A landscape with many valleys, sampled at points; each row gives a point and its height.
From any point a ball takes the steepest step (drop divided by distance) to one of its 2 nearest points. It stops when none of these is lower. Distance is the straight distance between rows; heights are no part of it.
mab: [ 15  11 -40  19   5  37   0  10  43  17 -20 -13  17 -26   8  44 -47  31
   5  47  -3 -18  44  12]  (h 330)
Fozu: [  2  16 -26  22   7 -11  15 -26  -5 -13   7 -56  15  46  10   8 -39  -1
 -13 -13  31 -67  27   4]  (h 248)
Vif: [-59  36 -19  25   0 -28  17  -4   7  15 -54  13   0  30 -49 -31  -1   5
  38 -36  14  29 -34 -66]  (h 559)
savi: [ 14  72   3  -9  14 -16   6 -29  29   7 -24  17  16 -23  16  10 -42  -3
  27 -15  30  14 -17  16]  (h 202)
valeb: [ 15 -11  20 -28  11  56  -1   3 -36 -39  44 -54 -71  -9  28  32 -41 -11
  28  16   5   1   9 -20]  (h 395)
gisa: [-51  14  10  18   1 -10   3  -1 -20 -23  -1 -12  -6  33  45 -78  39 -43
  63  38  69 -30   7 -23]  (h 210)
pibi: [-24 -21  29  25 -26  13  26  53   5  44 -63  32  -3 -36   1 -10 -14 -20
 -16  27 -16  15  29 -23]  (h 408)
bizu: [  2  -7   4  33 -23  23 -26  30  23  46  42  14  38  -2  -5 -17 -19  53
 -25   6 -57   0  17  36]  (h 653)
mopul: [-12 -33 -37   3  14 -33   5  -7 -61 -29  30   4  26  -3  38  23  18 -38
 -46   5   1 -31 -28  13]  (h 146)
Melan: [  3  -1  25 -22  35  10 -38 -29  19   5  19 -60  -1 -36 -40   4  13  24
  22 -46 -28  26  17 -39]  (h 452)
rini: [  5 -35 -14   7  22 -32  48  21 -25 -30 -27 -12  48  13  50 -44 -17 -75
   9  26  25 -35   5 -24]  (h 160)
ludil: [-64  13  12 -44  -9 -73  39  12  -6 -23 -80  33  47  23  11  -2  28 -15
  34   2  23  19 -52  -9]  (h 515)
lifav: [ 35 -24   9 -42 -24   5  17  11  25 -39  11  34   7 -23  35  57  16 -23
 -44  35   9 -19 -14 -14]  (h 352)
Dimu: [ -8  -7   6 -26  22   0  -7  23  16  18  62   9  -2 -56   5  60  43  41
 -66  32 -74  17   8  27]  (h 432)
bom: [-13  15  38 -43  25  26 -11 -13  45  30  53 -28 -35 -40 -48 -18  19  54
  -3 -32 -54  67  35  -5]  (h 469)
pigel: [ 28  -8  10  -5   8 101 -44  30 -49 -40  66 -62 -42  -4  29  13 -64  36
  11  39  -3  15   1  12]  (h 371)
Degiz: [-16 -36   6 -27 -15 -63  18  -1 -40 -36   8  43  21  13  18  52  36   4
 -75 -18 -17  -8 -52  36]  (h 209)
sek: [ 23  22  28 -12 -16  37  31   1   5   1   4  10 -17 -17   1   0 -46  -6
  17   3  17   5  11  24]  (h 264)
kof: [ 48 -10  22  23  11   2   0  -8  50  28  18 -42  -9 -20 -51 -24   5  -4
 -54   8 -54 -28  35  68]  (h 423)
Kemi: [-56  28  -1  36   0 -26  37  10 -44   3 -15 -19   5  16  11 -24  -7 -36
  66  -2  43 -21  10 -12]  (h 116)
kave: [ -2 -25 -36  32  47  26 -11 -11 -29   9  17  -2   1  42  10 -35 -34   5
  40 -17   5 -28 -29 -23]  (h 370)
Vufa: [ 20 -18 -40 -30  -1  -5  13 -47  22 -31 -13 -32 -12  57 -23  25 -25  17
 -18 -33  -7 -47  -2 -23]  (h 199)
zupo: [ 32  86  44 -12 -19 -19 -21   6  45  32 -41  12  23   0 -23 -20  50  19
  -8 -24  13  26 -10   5]  (h 299)
Tudam: [-44  -5   4  38  16 -27  15  23 -10  37 -57  36  17 -39  12 -33  24 -41
  -7  16  23  10   4 -50]  (h 446)
Zar: [-24  26  -1  -1 -13  35   2   2   0  49  18  -2 -28 -18 -46  12  30  50
   9 -15 -17  39  45  10]  (h 486)
Gudeg: [ 10 -14 -14 -37 -17  -3   7 -13 -44 -10 -52 -48 -43  32 -11   2  27 -14
  16  -7 -23  -9   6  -2]  (h 266)
rofid: [-31 -16  31  -5  -4  16  56 -26   8   7 -24  37  42   2  -1 -29 -17 -38
 -12  -8  78 -39 -45 -30]  (h 198)
pifum: [-27  27  17  11  -8 -17 -48  -8  -9  31 -21  71  14  -9  37 -44  51  -4
 -41   4  23  16 -61  -7]  (h 164)
dida: [ -7 -40  26  15 -36  25  41  57 -19  12 -11  -4  11 -33  -4  21 -45  -5
 -31  31 -51  13  22  38]  (h 359)
digon: [ 13   3  -9  21 -29 -28 -31 -33  30   0  -6   9 -42  -1 -23  10  15 -13
  -2   6 -16 -17 -10  42]  (h 457)
gar: [ -2  69   4   9   0 -35 -32  -3  18  21 -39  53  -9  22 -17 -47  55  -9
   0 -22  31  36 -66 -27]  (h 238)
vab: [-72  22   7  -1  15 -29  74   3 -69  -2 -37   6  -7   3  35 -14 -28 -40
  32  11  36  -7 -38  21]  (h 201)
gof: [ 39 -44  27 -24  37  46 -67 -33  19 -29  42 -67 -22 -26  -7   0  12  14
   8 -25   1  -3  27 -19]  (h 438)
katis: [ -2 -35  27  -6 -18  37 -31 -28 -12 -21   9 -63 -40 -10  16   1 -22 -11
 -16  -1   2 -31   9 -26]  (h 418)
Sodop: [-17 -24  -7  14  15  13 -29  -3 -56 -21  31  -7 -18  29  41 -69  42 -31
  40   0  61   2  21 -42]  (h 268)
Mupo: [-92   8 -26 -26 -11 -20  39 -22 -57 -19 -14   7   8  47  27  -8   8  -3
  34  34  22 -26 -74  20]  (h 262)
Mek: [ -3   3  60  63  -8  34 -33   9   9  19  51   0 -58 -24  -6 -12 -43   5
  48   6 -13 -21 -17  20]  (h 667)
Pero: [  0  54 -26  28  -6 -44 -19  -3  34   1   8   1  31 -28  -6  17 -47  -2
  68  -8   6  27  23  29]  (h 267)
Kipo: [-22   5  28  41 -28   3 -83   9  18  -7  30 -17  32  -6  -3 -37 -39  19
  86 -31  27  26  -2 -17]  (h 633)
fom: [-10  39  13 -26 -31 -23 -10 -41  65  -2  10  -8 -52 -24 -37  48  -6  24
 -12  24 -34  12  -8  85]  (h 482)
kat: [ 84  19   4 -29   8   7  -7 -15  56  -9 -32   0  11 -20   0   2  16 -27
 -11   9  19 -23   7  20]  (h 317)
nere: [ 29  50 -13  -2 -18   3  13   9   0  17  20  39 -11  23  20  -7 -26  47
 -60 -14  -7  41  53  47]  (h 528)
luz: [ 21 -27 -44   7   3  15  -6  18 -24  22 -30  22 -12 -39   2   7  20 -32
  20  32  -8  35  37  16]  (h 439)
dip: [  3 -27  40  56 -17  35 -42 -20  30   9  23   5 -44   4 -26 -51 -46   3
   9 -34  12  -8   4 -26]  (h 675)
Dup: [-25 -15  14  17 -24  31 -60  12  -2  18  26 -29  54   1   4  -6 -12  48
  32 -12 -19   3  14 -15]  (h 644)
Kugi: [  7  23 -10   7 -10 -38 -12 -35  15  -7   5  21 -18 -11 -32 -39 -17 -13
  -2 -65  15  65   6 -24]  (h 604)
nopo: [ 45 -29 -36 -19   6  13   3  26  39  20 -23   9  -9 -28 -20   2   4   5
   4  22 -59  50  68   9]  (h 406)
tirub: [  1  22  57  50 -18  34 -11  31  11  56  65  18   0 -20 -27 -14  -7  35
  16  14 -40 -21 -21  58]  (h 660)
Mafum: [ 26   1   6 -46  18  50  19  33   5  13  28 -57 -30  -6 -22  50  13  52
   6  44 -76  -8  15  10]  (h 521)
daz: [ 54  49  46 -46   0  -1 -27 -25  74   9  -5 -24  37 -44 -22 -16  23  10
  -9 -22   4  36  15  23]  (h 338)
Sirat: [-16 -82 -11  15   1  36 -47  14 -45 -38  67   3 -18 -14  39   6 -30  -9
  26   7  -7  22  -3 -43]  (h 343)
vuzo: [ -6  36 -22  61  16 -57 -32   4  13 -10  -3 -11 -11  -2 -38 -57  10 -42
  17 -55  20  51  22 -72]  (h 591)
noke: [ -1 -25  35  30 -20  14  52 -19  21  18  -5  16   2   3 -40 -10 -12 -28
 -27 -27  51 -52   8 -24]  (h 257)
nizuf: [-56  18 -25   9 -25 -56  45   7  22  10 -62  18  -3  54 -67  28  12  24
  17 -36  15  10  10 -36]  (h 537)
Tolu: [  8 -16 -26 -47   7  -8 -22 -57  42 -25 -60  -7 -21  38 -15   2  -7  -2
  -4 -19 -15 -21 -52 -60]  (h 121)
laz: [ -9  16   8 -25   3  21  41  28  17  27  12  13  51 -22 -10  48   6  50
 -40   9  -2   1  19  10]  (h 468)
vuse: [  0   8  -3  13 -30  25  30  48 -44  -7  20   8  -6  -6  19  31 -43   2
  11  51 -23   9  -7  40]  (h 318)
kupeb: [-31  41 -18  58  38 -23 -22  -3  -1  -6 -17 -21  -8  21 -72 -68  -1 -24
  65 -56  28  53 -45 -78]  (h 577)
kad: [ 15  13  38 -27 -35  12  25  44 -30   6  25  30  27  33  14   7  21  22
   7   4 -15  -9 -63  13]  (h 281)
delad: [ 47 -15  14 -75 -28 -16  15  15 -16 -31 -48 -16 -25  16  19  24  41  -8
 -29   2 -36  20  15   0]  (h 316)
mefu: [ 42   9   0  62  27 -36  11 -13  10  38  -9 -21   6  -2 -40 -40   5 -20
 -46 -35 -16 -30  27  31]  (h 409)
Fova: [ 89 -17  -8 -27  16  28  34  10  27 -10   7  37   8  -1  -8  23  16 -18
 -64  41   2 -23 -16  28]  (h 348)
Fem: [-44 -15 -12  15  12 -47  32  16 -17  25 -43  50  53 -13   7   7  27  -1
 -46 -22  20  26   8 -28]  (h 473)
maku: [ 19  55  11  30 -15   1 -44 -17  25  22  33 -10 -45   8   6 -23 -14  44
 -33 -27 -13   4  49  19]  (h 543)
Zil: [ 13  23  -6  -1  -8  14   1   4 -43  21  12  62   4  24  35 -26  27   0
 -15  12  26   3 -38  21]  (h 231)
pided: [ 43  -9  41 -21 -31  50 -20  40 -40 -20  67 -19   1  53   4  -6  22  20
  35   1 -27 -10 -27   5]  (h 319)
rovut: [ 18 -29  35 -21 -26 -37  25  23   9 -26 -64   2  60  -6  27 -18  16 -57
 -16  13   7 -21  -5  -3]  (h 239)
kaza: [-16  18  24   2 -51 -14 -24 -26   1 -29  14  10   4   4   6 -36 -34 -20
  64 -43  48  33   3 -15]  (h 619)
Gok: [ 15   8  12   6 -26  68 -34  27 -56 -14  95 -25   9  19  21   8 -18  45
  -9  18 -12   5  -6  16]  (h 347)
Gafim: [  3 -35  14 -26 -45 -41 -17  -3  50 -24 -29  39  49 -34  29  24   7 -19
 -43  14 -11  -9 -18   3]  (h 306)
gomo: [-36 -16  11 -21  -4 -76  50  28 -27   3 -67  33  60   2   0  29  33   0
 -14 -26  -8  25 -27  21]  (h 494)
Zovi: [-11   1  -7   8   5 -21  14  14   4  27   2   6  27 -28  -2  51  38  42
 -83  16 -34  -6  23  60]  (h 449)
lata: [  9 -26 -32 -24  31  42  26  12 -38  -6  40 -64 -26   1 -23  69  22  26
  22  17 -35 -17  29 -24]  (h 509)
Totuk: [-14   8  -3  -8  10  -8 -42   1  40  11   7  10 -11 -66   8  60  21  21
  -3  28 -40  14   6 -11]  (h 407)
bokud: [ 43 -21  -8   8 -22  18 -30 -39  35   7  27 -11 -12  22 -53  -9  17  10
 -42  11 -35 -29  -5  95]  (h 437)
Nopor: [ 37  68  15 -44   5   3  17   7  56  -7  26   4  -8   3  27  24 -30  58
 -57  24 -33  14  28  65]  (h 514)
pobo: [-41  29 -19  25 -30 -24  29   7   1  37 -26  26 -21  17 -34  33  29  23
  -1  -8  25  12  50  11]  (h 511)
fad: [ 25  38   4 -64 -12 -21  38 -18  58 -18   9  -4  -2  17 -24  55   4  44
 -36   5 -17   2   3  86]  (h 500)
vedes: [-62 -18   9 -34 -33 -32  44  16 -69 -44   9  26  14  62  33  22  34  -4
 -33  19   4 -19 -73  10]  (h 265)
buzag: [-42 -26 -71  37  19   6  30  -7 -22  10 -13  25  24  67   9 -23 -32   5
   2  17  11 -49 -21 -18]  (h 344)
Tafa: [ -7  -7 -35  22  42  -2 -38 -16 -22   5 -24  -5 -25 -34   1 -11  17 -40
  59  15  26  19 -14  -9]  (h 467)
sel: [ -7 -52 -31   0  66  31   1 -14 -41 -13  50 -33 -31 -16  -3  63  21 -18
  33  14  10 -32 -11 -35]  (h 497)
Buduf: [ 15 -22 -31  -1  20  31 -56  -6  53  -3 -12  -3   9 -44  12  46  -4  13
  53  40   3  -7  12 -32]  (h 372)
Rubo: [ 52   6 -23 -42  -9 -26 -19   1  24 -14 -66 -27   0 -11   2  -7  16  -9
   7 -12 -39  39  57 -17]  (h 365)
zogim: [ -1  25 -16  28  25  15  10   0  17   7   2 -27  11 -12  47  18 -78  16
 -30   0  11 -34  51 -29]  (h 289)
lemek: [-30 -29 -37  26  -5  13  52  -7  -9   7   6  33   8  20  -3  13 -39  -3
 -49 -14  31 -27  22 -30]  (h 305)
mido: [ 38 -24 -52  17  85  19 -40 -22 -35 -24  30 -18 -41 -18  26  17  -2 -23
  59   7  25   1   2   2]  (h 484)
lopa: [-23 -28 -47 -25   3 -24  26   9 -62 -10 -64   0 -15  50  16 -20  49 -32
  29  22  -3  -4  -5 -11]  (h 314)
tobip: [  4 -16  18 -41  12  24  10 -48  46  -6 -26  27  18  -2 -14  -9 -10  -6
  -3 -23  40 -10 -46 -75]  (h 104)
per: [-30 -66   6  15  36  12 -68  -9 -38 -52  49 -19 -24   4  60 -46  -1 -37
  43   7  37 -10 -11 -31]  (h 307)
Tapu: [ 48 -10 -13  25  42  -8  14  -9 -18   9  -3  -3  20  17 -11 -49  -9 -30
  14 -46   8  -9   8 -11]  (h 390)
Suta: [  7 -35 -17  12  25 -56  52   3 -46 -20 -24  27  10  26  30 -21   1 -59
 -51  -2   1 -29 -15  17]  (h 70)

Where does a ball stop that starts at each point below?
sel: Gudeg
gomo: savi
fom: tobip
Mek: pifum
nizuf: pifum
Zovi: tobip
dip: pifum

Call two points neighbours if one is among the 2 nearest of the other. Go from one point of each pair to the other, from neighbour to neighbour, staying as low as possible. Name the highest point that can't be avoided.
kat and pifum: daz
Kemi and kat: lifav
Suta and Kemi: vedes
